Each row is a point on a tangle of strands that fork, close into loops and nearly touch. The rows are in no order.
(in the rows, 128 means zero)
Points whose rows are less than 96 apart are linked; no others are. Some points are linked to none.
(523): [137 121 186 143 130 111 170 119 122  94 132 129 132 170 132 129 130 131
 142 109 112 135 118 151 114  28 161 190  77 121]
(894): [126 126 116 138 150 105 134 142 133 127 126 124 126 113 130 131 125 138
 132 141 117 125 125 110 140 138 103 103 147 125]
(593): [138 139 155 133 134 111 157 143 162 142 141 105 156 162 131 105 146 134
 147 149  88 139 127 114  80 138 101 132 109  95]
(450): [164 133 109 217 104 103 100  96  89 113 174 126 102 118 137 158  90 140
  99 115 104 100 149  94 148 109 118 130 154  92]
(1003): [ 84 131 138 179 142 118 153 135 177 152 134 137  92 174 136 106 128 119
 105 155 107 171  71 144 176  85 101 138  97 145]
(92): [175 133 158 111 107 169 111  59 103 132 121  99 110 130 159 131 137  88
  53  92 105 191 111 135 125  52 120 146 138 149]
(1966): [182 126 148 119 143 151 113 105  98 155 138 111 187  95 156 129 164 160
 188 120 152  72 138  94 189 153 116  79 148 144]
(1956): [114 114  94 140 140  81 111 145 105 100 123 164 100 105 123 160  62 134
 108 127 145 121 145 135 156 119 180 148 140 136]
(1612): [129  92 136 135 133  88 108 114 129 102 151 140 118  79 108 160  82 136
 111 109  93 121 205 109  65 163  96 142 151 109]
(1185): [ 92 113 136 132 153  95 124 147 188 164 147 131 119 139 136 108 108 134
 138 164  91 155 136 140  74 153  87 114 119  98]
(668): [128 126 146 103 141 119 174 134 160 142 124 107 181 169 131 102 170 140
 186 169 148 102 126 136 129 143 133 120 104 120]
(1220): [ 72 136 104 109 140 135 152 177 103  81 102 153 109 124  97 139 103 121
 154 146 178 104 144 125 124 132 183 144 143 149]
(1158): [166 110  83 150  83 141  81 104  70  56 129 144  81  97 105 177  92 117
  62  77 126 159 168 115 120 102 161 175 166 123]
(1633): [157 130 180 129 134 114 182 120 153 130 129 118 147 177 130 111 137 138
 153 137 106 138  99 140 114  55 140 174  68 113]
(1821): [ 70 128 129 101 132 141 170 187 151 115  93 140 117 172 109  78 149 131
 184 169 182 112  92 177 166  99 176 160  75 164]
(1794): [104 123 123 126 157  99 160 159 151 103 125 164 123 141 112 129 103 149
 168 165 147 131 136 164 146 101 165 140  94 138]
(377): [136 128 152 153 151 100 128 126 180 152 137 119 132 151 152 115 118 124
 128 160 112 143 105 121 153 105  76 108 106 123]
(1665): [151 117  89 142  98 120  80 103  67  91 135 149  93  74 103 178  94 113
  60  73 123 156 177 114 118 141 130 139 173 129]
(1379): [ 98 127 138 145 148  96 136 149 203 170 147 123 120 175 138  96 127 133
 141 172  99 144 106 136 124 140  63 122 100 114]
(330): [122 126 117 152 137  91 141 138 129 115 124 159 115 114 126 142  82 141
 134 148 136 123 131 124 142 135 143 128 132 131]
(1657): [107 132 146  80 138 135 165 143 147 131 102 121 162 163 121  78 177 124
 166 148 150 115 106 158 125 121 146 139 112 123]
(1777): [ 63 138 121 138 119 156 168 185 165 167 115 115 128 185 136  68 175 119
 145 153 133 159  62 135  95 144 132 160  98 107]
(1183): [144 128 158  84 132 143 104  97 157 154 138  93 161 104 124 123 153 127
 108 117  90 126 149  93  66 160  60 100 142 111]
(425): [147 135 141 178 110 121 111 104 117 126 149 108  95 142 143 162  87 113
  68 111  80 177 115 117 111  68 108 158 132 115]
(904): [144 134 139 116 126 131 143 129 109 133 111 107 161 133 128 120 160 128
 140 115 138 110 113 111 108 139 134 122 128 126]
(420): [ 63 146  83 127 138 134 136 179 125 109 103 147 110 135 112  97 108 125
 149 159 176 122 113 139 143 144 169 140 134 146]
(1417): [189 138 146 170 129 109 110 108  98 122 172 109 165  80 149 158 128 172
 194 128 129  64 181 101 185 163 104  99 151 119]
(253): [129 152 117 118  90 179 138 106  92 120 103 107  99 164 163 135 148  91
  65  85 127 191  74 137 132  90 146 130 135 150]
(314): [127 150 144 156 117 157  99  79 147 160 149  77 104 153 159 140 132  83
  66 104  58 182  74  97  98  81  72 130 132 115]
(1914): [169 165 121 177 122 131 140 123  75  92 131 105 154 118 119 143 152 142
 148 120 145  74 131  96 139 122 144 124 129 129]
(621): [ 89 103 104  99 148 113 123 149 111 101  98 175  89 102 104 154  73 118
 120 120 161 132 132 154 138 108 188 141 153 159]
(942): [201 159 177 119 131 182 101  66 103 166 118  80 165 132 150 122 155 105
  77 105 110 127 100  97 162  91 112  84 127 139]
(236): [119 120 140 161 167 112  92 117 171 201 159 123 125 118 161 132 114 126
 124 156 103 116 106 126 189 165  59  70 129 130]
(271): [127 119  88  99 138 115 107 139  97 133 113 143 129  77 131 134 120 142
 160 139 161  93 148 123 181 163 128  84 166 160]
(1110): [ 39 130 121 107 121 153 166 178 168 164 118 149 116 184 123  47 165 109
 138 128 122 167  76 159 104 132 151 170 111 133]
(1632): [139 110 192  93 134 131 159 103 157 168 109 129 148 170 134  71 177 111
 120 127 129 156  83 164 134  69 121 143  71 134]
(759): [128 114 106  93 143 119 129 150 115 141 121 120 135 100 131 129 137 157
 181 160 178  91 133 155 202 155 137  83 138 163]
(1813): [ 75 140 104 132 147  92 151 189 196 131 130 163 130 138 113 126  75 155
 174 201 157 127 157 178 155 177 161 129  91 102]
(1858): [134  94 180  80 120 148 169 116 114 128 109 134 112 156 139 115 138 112
 121  86 126 160  95 164 106  34 163 168 103 148]
(264): [124 118 100 168 118  88 123 142 104  88 136 160 115  95 107 176  87 130
 113 109 109 115 174 105  98 156 151 145 152 108]
(1123): [ 73  99 109 112 133 137 139 164 148 146 104 169  88 154 137  87 117 122
 121 136 136 169  95 170 144 112 150 144 120 167]
(1749): [140 115 101 121 126 126 113 126  71  80 118 141 102  73 110 168  95 130
  95  94 152 103 164 122 157 110 161 121 148 157]
(313): [138 117 174 113 137 141 148 105 151 150 113 122 135 171 136  87 179 120
 120 154 141 132  62 155 172  74 113 120  92 171]
(1839): [171 126 153  90 137 137 147 100 100 138 120 102 186 115 135 113 173 147
 168 132 165  84 134 110 158 139 139  97 145 140]
(1140): [153 110 154 139 148  80  95 100 157 118 177 137 117  88 107 155  70 155
 143 118  86 101 210 113  78 177  83 126 131  86]
(1584): [130 112 146  74 151 125 159 143 142  90 109 144 152 131 115 137 118 122
 186 129 139 123 160 160  86  73 179 185 112 129]
(1751): [174 127 137 144 107 123 166 122 112  78 135 139 169 126  97 147 137 141
 151 111 118  98 158 112  60 102 165 198 103  91]
(811): [173 134 132 158 121 120 150 127  69  81 142 113 147  99 108 154 142 152
 177 107 166  58 169 108 146 141 152 129 136 131]
(36): [150 171 160 142  70 186 141  59 113 162 124  83 129 155 160 143 161  75
  62  86 106 188  77 133 102  62 138 142 119 106]
(1534): [100 158 122 143 116 164 149 156 118 153 126  90 159 150 139 107 174 114
 125 115 121 139  91  91  78 197 119 101 137 106]
(636): [154 159 132 178 108 159  92  83 127 166 150  89 112 131 153 152 117 107
  63 126  76 163  91  89 167 104  75  97 144 130]
(1295): [115 112 110  86 150 105 121 150 156 140 144 124 154 108 135 137 126 154
 184 162 128 112 187 144 131 216 104  83 159 101]
(533): [135 131 122  77 133 145 128 127  79  98  95 115 144 106 109 126 163 130
 150 122 189  81 137 134 159 125 161 110 130 179]
(872): [ 64 129 103  94 148 136 126 183 148 105  95 154  99 133  94 102 126 134
 172 179 201  94 117 183 186 115 175 129 119 181]
(1278): [202 118 157 129 137 156 102  89  67 140 143 106 162  75 145 144 150 144
 147  98 144  79 144  95 187 143 118  76 145 150]
(103): [198 162 152 172 116 165  74  60 109 151 153  80 135 123 154 143 136 114
  92 104  78 126 113  73 138  98  90 123 132 116]
(1398): [167 155 113 209 113  84 117 107 115 135 182  97 131 111 140 151 104 143
 136 102  85 101 142  86 129 155  86 113 137  96]
(303): [121  98 128  96 151  88  92 131 163 174 158 117 147 102 149 140 114 164
 198 164 144 100 177 145 159 220  74  59 148  99]
(1680): [131 141 105 106 117 163 117 123 101 114 103 125 131 117 124 134 148 109
  89  84 131 161 139 103  81 161 131 106 162 141]
(1962): [153 143 157 159 132 114 150 114 137 134 134 100 139 172 140 114 136 131
 126 130  98 144 104 123 104  74 126 171 105 112]
(577): [142 122 155 123 122 129 168 132 126  78 114 153 149 132 102 136 118 127
 173 110 126 112 148 139  50  73 169 186 105 103]
(947): [134 110 136 160 137  92 140 128 127  90 132 161 108 131 118 157  74 148
 138 131 126 132 141 154 136  56 177 168  96 127]
(7): [129 139 148 177 131 113 147 120 160 139 156 115 121 163 140 126  98 121
 121 129  86 160 104 113  93  86  93 155 114 105]
(977): [147 136 116 144 129 131 105 116  61 104 120 104  96 138 135 148 124 132
  81 107 144 129 105 124 179  88 155 119 137 172]
(1262): [127 149 116 166 103 132 167 139 103  73 134 138 143 136 105 142 134 130
 133  95 123 110 140  99  49 125 158 177 126  88]
(1389): [171 126 151 175 153  76  90  85 133 132 176 141 120  82 132 156  78 148
 126 126  86  94 202 113 117 146  79 115 132  89]
(1832): [128 120 154 117 127 154 108 118 173 179 119 122 140 165 145  98 157  99
  89 128 106 173  72 125 121 119  78 121 120 135]
(112): [137 160 129 183 101 138 100  90 133 138 148  84  95 142 144 158 102 102
  68 115  76 157  83  92 124  83  88 130 141 118]
(783): [ 79 114  99  90 149  98 139 179 195 145 135 156 141 158 114  94 131 144
 183 215 136 136 143 197 164 171 130 130  95 113]
(1900): [ 85 150  98 111 118 177 124 174 124 163 102 128 126 139 132  73 167 112
 103 137 148 152  70 115 137 188 130 107 145 146]
(943): [ 89 123  96 118 148  80 126 163 164 112 133 162 135  97 110 157  66 146
 177 163 151 103 190 159 129 189 154 120 134  97]
(848): [ 63 112 139  96 130 163 169 180 145 109  93 149 100 180 112  83 156 122
 158 127 185 140  69 192 146  84 174 177  93 174]
(634): [173 133 130  71 132 162 122  89  74 107  91 103 146  89 123 138 162 133
 118  98 162  87 142 119 145 110 145 110 129 165]
(955): [ 51 133  86 121 137 105 133 185 204 155 151 146 128 153 118 108 103 152
 182 214 145 135 165 204 164 210 135 107  98  92]
(1020): [157 128 176 134 145 123 131 106 173 161 120 118 151 168 140  94 144 117
 129 162  93 140 102 127 145  74  85 129 100 133]
(1991): [139 152 126 160 109 132 154 134  89  95 123 107 134 158 114 130 146 135
 133 123 147 112 116 102 127 110 168 155 119 131]
(1988): [126 134 165 115 111 153 113  75 161 183 135 101 124 147 161 121 121  91
  63 113  63 197  91 116  97  66  78 144 132 125]
(1552): [ 62  87  84  94 129 149  94 174 185 170 138 129 134 151 131  76 159 126
 159 198 123 125 110 158 127 231  86  92 128 110]
(327): [177 136 160 109 138 169 115  78 137 186 116 101 163 152 156 112 170 111
  84 128 121 139  68 104 138  90  99  82 112 144]
(241): [ 97 100 117 101 125 109 101 142 132 137 154 130 125  70 127 154 106 161
 171 109 133  91 196 114 116 248  86  69 175 123]
(745): [158 170 154 141  88 156 141  93 102 132 132 102 145 144 134 137 166  91
  85  89 113 151  96 101  76 101 138 150 126 101]
(1393): [127 137 155 119 138 114 189 140 176 124 128 120 186 167 126  96 144 152
 200 179 137 126 138 152 100 130 143 148  84  98]
(1484): [146 142 171 102 109 195 126  73 153 176 100  96 130 164 165 118 176  84
  57  90 125 192  57 120 132  88 110  97 121 146]
(1693): [ 65 111 118  95 133 149 153 175 146 138 102 150 109 149 128  77 140 109
 139 130 135 166  83 155 110 110 135 180 113 141]
(1592): [ 55 122  70 104 121 165 101 179 155 168 112 141 106 138 129  54 149 108
 109 147 151 150  91 131 138 199 109 112 133 148]
(419): [186 130 126  94 121 147 110  98  82 113 115 112 146  95 133 135 157 117
 104  86 136 112 143 106 118 128 127 125 152 150]
(1102): [ 73 123 147 178 146 114 183 160 176 145 118 157  77 193 135 102 116 127
 130 144 126 174  70 164 161  85 127 161  74 149]
(617): [172 148 151 108  93 162 141  85  89 118 107 103 113 154 162 138 150  93
  63  79 122 186  77 147 136  51 162 146 117 149]
(963): [ 91 130 155  57 108 183 176 141  99 133  79 129 119 151 117  92 166  98
 123  98 166 145  79 172 112  74 200 154 103 157]
(1479): [ 92 126  74  87 124 120  99 150 108 132  98 149 101  82 122 139 109 116
 109 111 149 136 135 117 125 183 127  97 179 161]
(1775): [119 100 174 108 130 125 172 121 121 111 123 143 118 159 136 119 107 127
 141  88  97 165 116 159 103  16 152 191  92 141]
(986): [185 165 120 169  68 193 101  80  82 110 126  80 123 133 140 167 143 105
  46  73 115 169 107  91 134 114 127 119 152 114]
(1616): [ 93 105 118 104 145  94 135 148 175 136 131 135 128 118 121 120 117 134
 139 149 108 148 167 137  57 168 105 138 132 106]
(1038): [122 151 159 120 118 147 159 131 143 161 131 102 173 159 137  98 176 134
 140 146 118 120 109 112  70 136 122 126 129  85]
(1232): [180 140 157 124 114 115 147  89 100  94 128 124 156 136  99 124 154 126
 133 109 111 102 159 105  64 100 143 169 128  97]
(1747): [183 136 149 134 125 184  90  94 107 171 113  86 140 117 166 134 153 111
  77 114 113 137  98  85 178 119  94  67 141 166]
(1217): [108 110 129 125 124  99 114 135 120 121 161 157 125  48 133 183  90 151
 176 114 156  71 205 121 134 226 116  99 169 114]
(1875): [103 112 146  90 136 136 135 144 160 156 121 121 130 137 124  93 124 110
 126 122  94 180 126 117  32 139 105 140 136 107]
(1729): [191 166 134 160  90 188  89  74 101 153 141  79 143 128 151 165 136 105
  64  98  99 149 104  81 155 105  97  91 148 120]
(519): [146 134 117 154 144  86 118 128 121 139 145 131 123 108 139 143 114 152
 144 143 130  96 142 125 183 155 117  81 145 130]
(1270): [158 140 118 192 133  91  98 106 113 141 164 104 116 119 142 163  91 128
 107 131  94 121 143 103 157 117 104 108 144 115]
(122): [105 115 117 112 157  76 154 157 204 122 127 156 154 119 125 150  86 162
 171 190 128 135 197 180 110 164 125 119 104  85]
(257): [ 81 105 105  91 154 102 108 149 156 142 144 133 123  96 121 131 106 138
 153 135 127 109 186 130 100 231  86  72 162 115]
(535): [ 81  90  96 105 128 151  96 151 176 191 115 138 120 153 130  61 166 127
 137 170 120 135  81 143 166 200  78  92 127 127]
(1572): [ 88 108 100  90 144 123 159 173 213 150 113 164 121 165 101  90 139 136
 193 206 148 141 136 224 163 133 130 162  75 122]
(1061): [117 103 123 135 140  69 114 136 139 101 159 172 128  61 113 172  78 152
 148 121 135  89 205 135 121 198 135 112 157  98]
(549): [168 169  97 141  76 183 108 110  78  99 119 103 114 127 143 158 155  99
  64  67 123 162 112 117 129 136 136 110 154 145]
(539): [102 133 145 151 133 111 178 153 140 122 118 138 105 178 135 107 131 141
 140 141 129 152  91 151 154  75 150 161  81 147]
(59): [110 142 143 167 144  95 158 141 176 135 151 126 132 163 137 128 105 148
 145 146  84 152 132 128  69 112 117 150 105  88]
(1432): [ 84 149 105 114 117 156 134 171 127 157 112 110 134 135 132  93 157 135
 120 134 142 146 103 110  84 180 133 116 143 122]
(821): [139 126 112 172 138  80 129 127 130  80 134 168 125 110 100 175  66 157
 134 130 122 106 169 146 123  94 181 170 111 105]
(1055): [104 101 146  85 136 112 147 128 148 122 131 135 151 133 104 111 134 131
 153 124 105 145 155 124  48 137 105 150 141 103]
(1550): [191 133 164 159 140 122 108 109 109 154 153 101 180  99 165 146 135 164
 179 139 130  65 143 109 190 151  77  90 137 136]
(1448): [168 132 149 111 109 129 139  92 115 105 132 106 172 111 115 137 161 118
 125 103  99 117 163  88  50 140 115 143 129 104]
(201): [ 64 110  81  68 137 170 111 187 164 162 119 129 140 153 108  60 169 124
 171 180 153 133 114 156 103 212 114 108 130 116]
(1985): [ 97 123 110 176 128  69 103 149 129 109 165 160  98  99 108 187  57 148
 111 124 119 122 172 116  82 166 145 138 144  91]
(854): [ 91 122 122  96 162 116 147 173 150  93 112 149 132 128 103 126 119 147
 187 177 189  94 135 171 169 125 169 130 104 146]
(1840): [160 125 102 155 119 104  92 120  65  91 141 159  94  48 117 186  88 134
 105  86 152  93 181 117 150 142 149 123 166 137]
(1895): [127 114 129 128 152 114 133 144 124 125 115 130 118 152 125 114 163 160
 150 175 174  90  93 161 226 120 143  85  89 179]
(1361): [122 116  97  87 138 117 117 140  93  86  94 157 106  82 108 153 100 117
 119 112 147 132 165 129 122 115 162 144 152 158]
(43): [167 122 110 154 117 117 122 110  62  76 137 148 137  90  98 184 107 140
 159 107 167  55 186 125 165 111 155 146 135 134]
(128): [162 106 125 133 135  79  89 101  97 111 158 177 106  58 122 182  66 130
 106 105 122  96 194 119 143 149 137 121 155 131]
(223): [120 138 123 113 147 100 150 145 138 118 115 150 119 139 114 124 117 149
 161 185 182  88 128 171 206 113 150 111  87 164]
(433): [149 120 115 153 139  81 106 111 113 125 142 147 111  73 136 156  98 146
 119 112 128 102 156 121 150 150 117 105 154 124]
(1969): [157 135 111 177 120 137 113 110  85 127 131 103 108 121 155 144 126 127
  79 111 117 135  95 103 194 106 131 100 120 160]
(1331): [136 135 107 187 109 100 132 125 100  71 158 143 133 104  95 164 109 147
 146 110 120  97 178 101  84 146 138 171 130  96]
(870): [114 144 114 106 143 126 132 142  86  77 109 135 118 118 101 142 121 130
 163 131 192  94 133 126 150 140 172 124 147 162]
(1836): [171 126 135 187 138 101  88  93 127 137 177 109 141  94 141 148 109 141
 133 109  80  87 180  87  98 160  72 110 141  86]
(1951): [126 138 127 159 118 120 146 142  98  87 129 132 114 141 110 145  96 136
 126 126 134 120 122 129 134  82 165 165 114 131]
(673): [148 129 152  72 139 140 154 121  98 114 104 116 183 133 117 105 173 127
 158 135 167  85 122 128 121 139 149 119 126 130]
(299): [ 85 131 103 136 137 101 140 167 136 123 115 139 111 123 124 126 121 133
 133 154 157 118  95 134 163 139 147 120 125 144]
(1763): [104 126 142  74 142 133 165 157 157  87 104 143 155 131 107 122 119 137
 209 171 155 112 163 166  99 113 174 163 100 119]
(1949): [173 145 127 177 141 100 125 121  93 111 143 110 130 115 140 144 124 149
 139 122 131  91 137 114 174 121 124 103 131 143]
(21): [146 118 102 193 101 102 125 107 113  81 142 136 107 124 109 161 100 148
 116 113 101 133 161  93  80 102 138 180 141  86]
(1648): [139 129 131 182 118 109 135 116 121  93 152 135 124 140 135 149  88 137
 131 119  91 141 138 118  85  76 139 177 116  97]
(337): [121 114 126 182 133  62 108 127 129 103 168 169 121  66 105 191  79 150
 139 128 116  96 212 119  93 176 138 138 149  78]
(653): [171 154 127 155 124 177  96  85 103 145 139  89 116 131 155 141 139 114
  72 111 128 142  83  99 208  99 106  90 137 164]
(1382): [114 105 153  60 122 153 162 129 117 141  83 135 112 158 136  94 158 103
 117  94 150 162  82 167 124  48 169 142 102 176]
(378): [ 93 141 144 118 126 144 173 162 169 161 131 117 156 173 139  70 183 123
 141 140 109 147  93 112  70 148 134 146 111 100]
(428): [194 119 136 134 133 131  98  83  60 108 140 113 137  71 123 142 132 133
 132  90 149  72 174 102 169 125 125 122 150 153]
(847): [ 65 107  85 132 143  91 104 164 127 122 130 172  84 105 118 154  55 126
 105 126 130 150 155 129  95 161 160 132 156 125]
(186): [104 121 136 137 152 101 172 156 172 124 129 141 123 148 134 107 111 142
 154 165 121 147 108 153 129  99 137 151  89 129]
(488): [191 108 121 116 140 117  99 101  82  86 133 140 119  91 121 151 116 131
 107 108 151 100 169 130 165  96 140 128 145 170]
(413): [ 80 127 135  85 146 135 172 174 182 133 111 151 130 178 122  88 143 125
 200 190 150 139 107 197 141 109 156 160  77 138]
(1452): [156 118 156 118 132 149 106  95 155 177 142  87 171 137 148 113 150 123
 119 128  83 128 121  75 102 153  52  76 137 110]
(1072): [128 138 117 118 117 152 122 129 120 131 118  98 133 119 122 133 154 126
  99  95  99 149 147  97  62 185  99 109 150 116]
(524): [ 44 109 111 102 120 155 146 178 134 127  99 170  75 157 112  72 121 109
 144 146 167 145  83 172 153 101 176 156 103 173]
(765): [135 136 142  65 118 175 157 108 121 168  85 127 148 135 144  88 187 103
  90  91 139 178  87 131  77 131 138 120 126 134]
(1416): [209 168 124 176 104 163  77  75  84 132 159  85 136 100 142 151 138 139
  88  84  87 105 149  71 145 121  91 117 156 108]
(1462): [130 122 149 113 149 151 135 112 158 157 115 124 122 165 154  98 171 101
  95 138 113 174  62 138 167  86  99 135 110 158]
(142): [147 152 163 135  77 174 143  76 101 124 127  98 130 156 147 147 141  93
  80  63  96 171  93 124  78  59 139 176 118  88]
(1519): [ 65 112  73 110 128 159  92 168 162 164 112 158  89 146 117  54 163 109
 109 172 147 146  55 153 188 183 134 113 128 159]
(966): [ 63 120 107  75 135 155 140 168 183 143 124 116 152 152 121  77 148 120
 194 194 159 115 136 153 100 198 122 130 131 102]
(1264): [102 116 120 116 167  58 116 154 153 131 139 176 113  79 124 169  55 141
 135 140 146 100 195 154 130 185 145 101 150 119]
(753): [157 141 175 111 114 175 131  91 146 202 102 117 155 157 154  97 190 101
  78 123 127 169  56 109 117 116 122  91 117 126]
(1291): [137 123 138 105 148 130 133 145 118 136 123 122 145 128 140 117 168 167
 183 169 183  61 116 146 236 139 132  71 110 164]
(1582): [158 140  99 175 111 119 129 128  53  80 136 127 106 117 105 174 128 139
 124 111 171  66 149 122 158 104 175 134 123 145]
(1239): [172 156 119 202  88 146  92  96  85 134 160 103 126 112 146 166 136 124
  99  85  91 125 141  60 113 142  94 109 151 116]
(1028): [179 135 149 162 140 127 109 116 117 162 151 106 157 104 160 137 131 146
 144 119 108 100 134  87 161 156  75  83 141 125]
(439): [ 93  95 101 117 151 147  97 169 168 174 116 153  99 145 131  77 158 112
 112 169 126 149  58 144 197 159  97  98 131 152]
(859): [ 63 113  87 100 140 123 103 152 129 116 108 167  84  88 109 123  84 115
  91 124 143 145 150 132 103 176 156 122 172 147]
(13): [139 122  87 110 114 137  81 111  87  97 118 134 111  75 118 163 118 115
  69  75 119 147 162 110 105 157 111 115 187 149]
(1953): [133 116  98  97 130 136 100 137  92 126 103 134 133  80 132 140 126 123
 117 102 139 119 145 115 149 166 122  88 172 153]
(383): [128 122 170 116 139 124 136 131 183 182 133  98 136 170 154  90 147 107
 109 138  72 160  86 122  81 101  65 127 114 123]
(1286): [104 107 114  92 161  89 141 154 180 101 124 161 146 100 106 138  97 148
 172 172 144 123 198 159 104 159 142 135 134 115]
(1225): [169 138 142 130 132 141 101 101 123 162 132  93 166 114 140 128 152 127
 112 108  97 126 125  72 128 157  87  94 150 122]
(1608): [174 131  90 210  88 120 100  99  72  92 150 135 101 101 113 178  95 138
  87 104 117 102 172 101 136  99 131 166 140  96]
(718): [170 109  82 185  73 147  87  88  69  65 143 144  99 116  98 179 114 127
  81  78 135 125 177 103 131  97 136 189 153 101]
(1523): [ 53 108 102  91 147 134 117 178 147 124  89 177  72 134 106  99 113 113
 156 161 184 128  98 199 172  91 181 151 107 190]
(1085): [128 126 135 191 130  89 117 120 131 121 153 128  99 143 132 158  75 128
 105 121  65 163 125 114  98  84 106 167 117  89]
(910): [ 77 123  89 110 136 160 138 177 173 160 117 143 125 171 122  52 185 122
 153 183 141 133  72 146 149 173 128 135 111 145]
(1786): [156 140 114 142 117 132 139 121  60  78 111 110 105 124 109 147 136 140
 117 105 169  92 118 124 172  79 170 132 123 171]
(1094): [144 123 106 145 139 100 122 130  97  58 134 173 131  81  82 187  88 147
 149 135 156  74 191 130 145 118 185 145 137 143]
(1752): [143 143 116 171  96 122  89 123 103 117 153 105 112 112 134 157 123 129
 116  87  83 131 154  65  81 178  72 109 156 104]
(1482): [138 144 144  96  95 172 143 115 115 139  97 111 126 140 135 108 159  88
  77  90 122 175  78 133 107 106 147 129 121 136]
(1474): [105 132 129 154 134 122 120 119 153 162 132 135  98 162 148 124 125 114
  79 142 115 170  78 116 179 104  91 117 123 142]
(1207): [135 158 138 122 118 158 139 104 108 145 113 108 175 137 138 115 175 125
 113 113 128 136 105  80  89 167 131  99 149 116]
(1409): [123 134 153  97 134 119 190 141 146  90 128 138 180 142 108 126 140 150
 205 147 129 118 152 146  71 119 158 164 100  93]
(1060): [171 124 138 106 139 117 106  98  96 116 123 122 135 112 136 132 124 133
 100 103 132 125 135 129 149  88 125 131 134 150]
(926): [ 59 119 150  62 115 183 174 169 139 123  81 153 104 163 112  80 154 108
 155 111 162 126  86 184 113  80 195 167  93 154]
(1338): [159 151 100 106  97 165 102 118  85  91  95 117 113 102 138 165 134 105
  68  63 125 174 140 125 116 168 128 100 177 150]
(1622): [ 90 114 110 126 140  68 101 154 129 141 134 167  90  84 130 157  72 129
 116 130 121 127 157 139 116 182 124 104 167 128]
(1097): [150 158 178 131  98 186 134  84 122 160 128  98 132 167 160 112 162  91
  67 108 104 181  51 129 126  61 121 126 111 138]
(557): [191 127 150 156 134 109 128 100  91  86 165 118 162  85 119 159 133 158
 188 119 143  46 206 119 164 149 126 127 132 114]
(855): [111 141 113 139 128 115 105 142 132 133 137 115 109 110 131 149 113 131
 104  97 106 141 143  79  82 188  90 102 164 107]
(33): [130 119 107 148 129  80 134 130 124  69 147 187 124  84  90 187  63 162
 151 143 133  81 195 136 103 141 181 159 119 108]
(563): [149 113 151 104 113 149 107  93 132 148 113 106 110 151 148 111 123  99
  71  96  89 196  95 125 113  63  99 148 131 136]
(715): [ 80 105 127 139 154 114 120 169 214 191 145 139 117 172 128  84 146 139
 140 183 105 145  95 159 155 171  60 112 114 111]
(1195): [ 80 117  95  64 121 140 150 179 208 149 133 117 182 169 107  76 163 129
 213 211 177 133 151 179 117 193 133 143 118  99]
(1490): [147 128 186  94 139 137 157  96 170 178 128 110 162 164 142  89 151 107
 119 135 106 148  94 133 108  86 100 129 108 118]

A fork is a point with three links, a tip a point with one. Leave the first point through the second and follow the links. Name the first fork or tip that comes.
(753), (327) => (43)
(1582), (1786) => (745)
(1389), (1836) => (1338)
(13), (1665) => (1612)
(847), (859) => (854)
(1195), (966) => (1966)
(904), (1207) => (1195)
(7), (1962) => (848)
(854), (223) => (1264)
(524), (1123) => (7)

A piece is two or more points that can be reached from each other along the links. Count, over all rows, the pieces, the separate loops (a circle has one, a figure eight two, a Y none), the forks (points with three links) and the tips (points with one).
pieces => 4
loops => 8
forks => 22
tips => 14
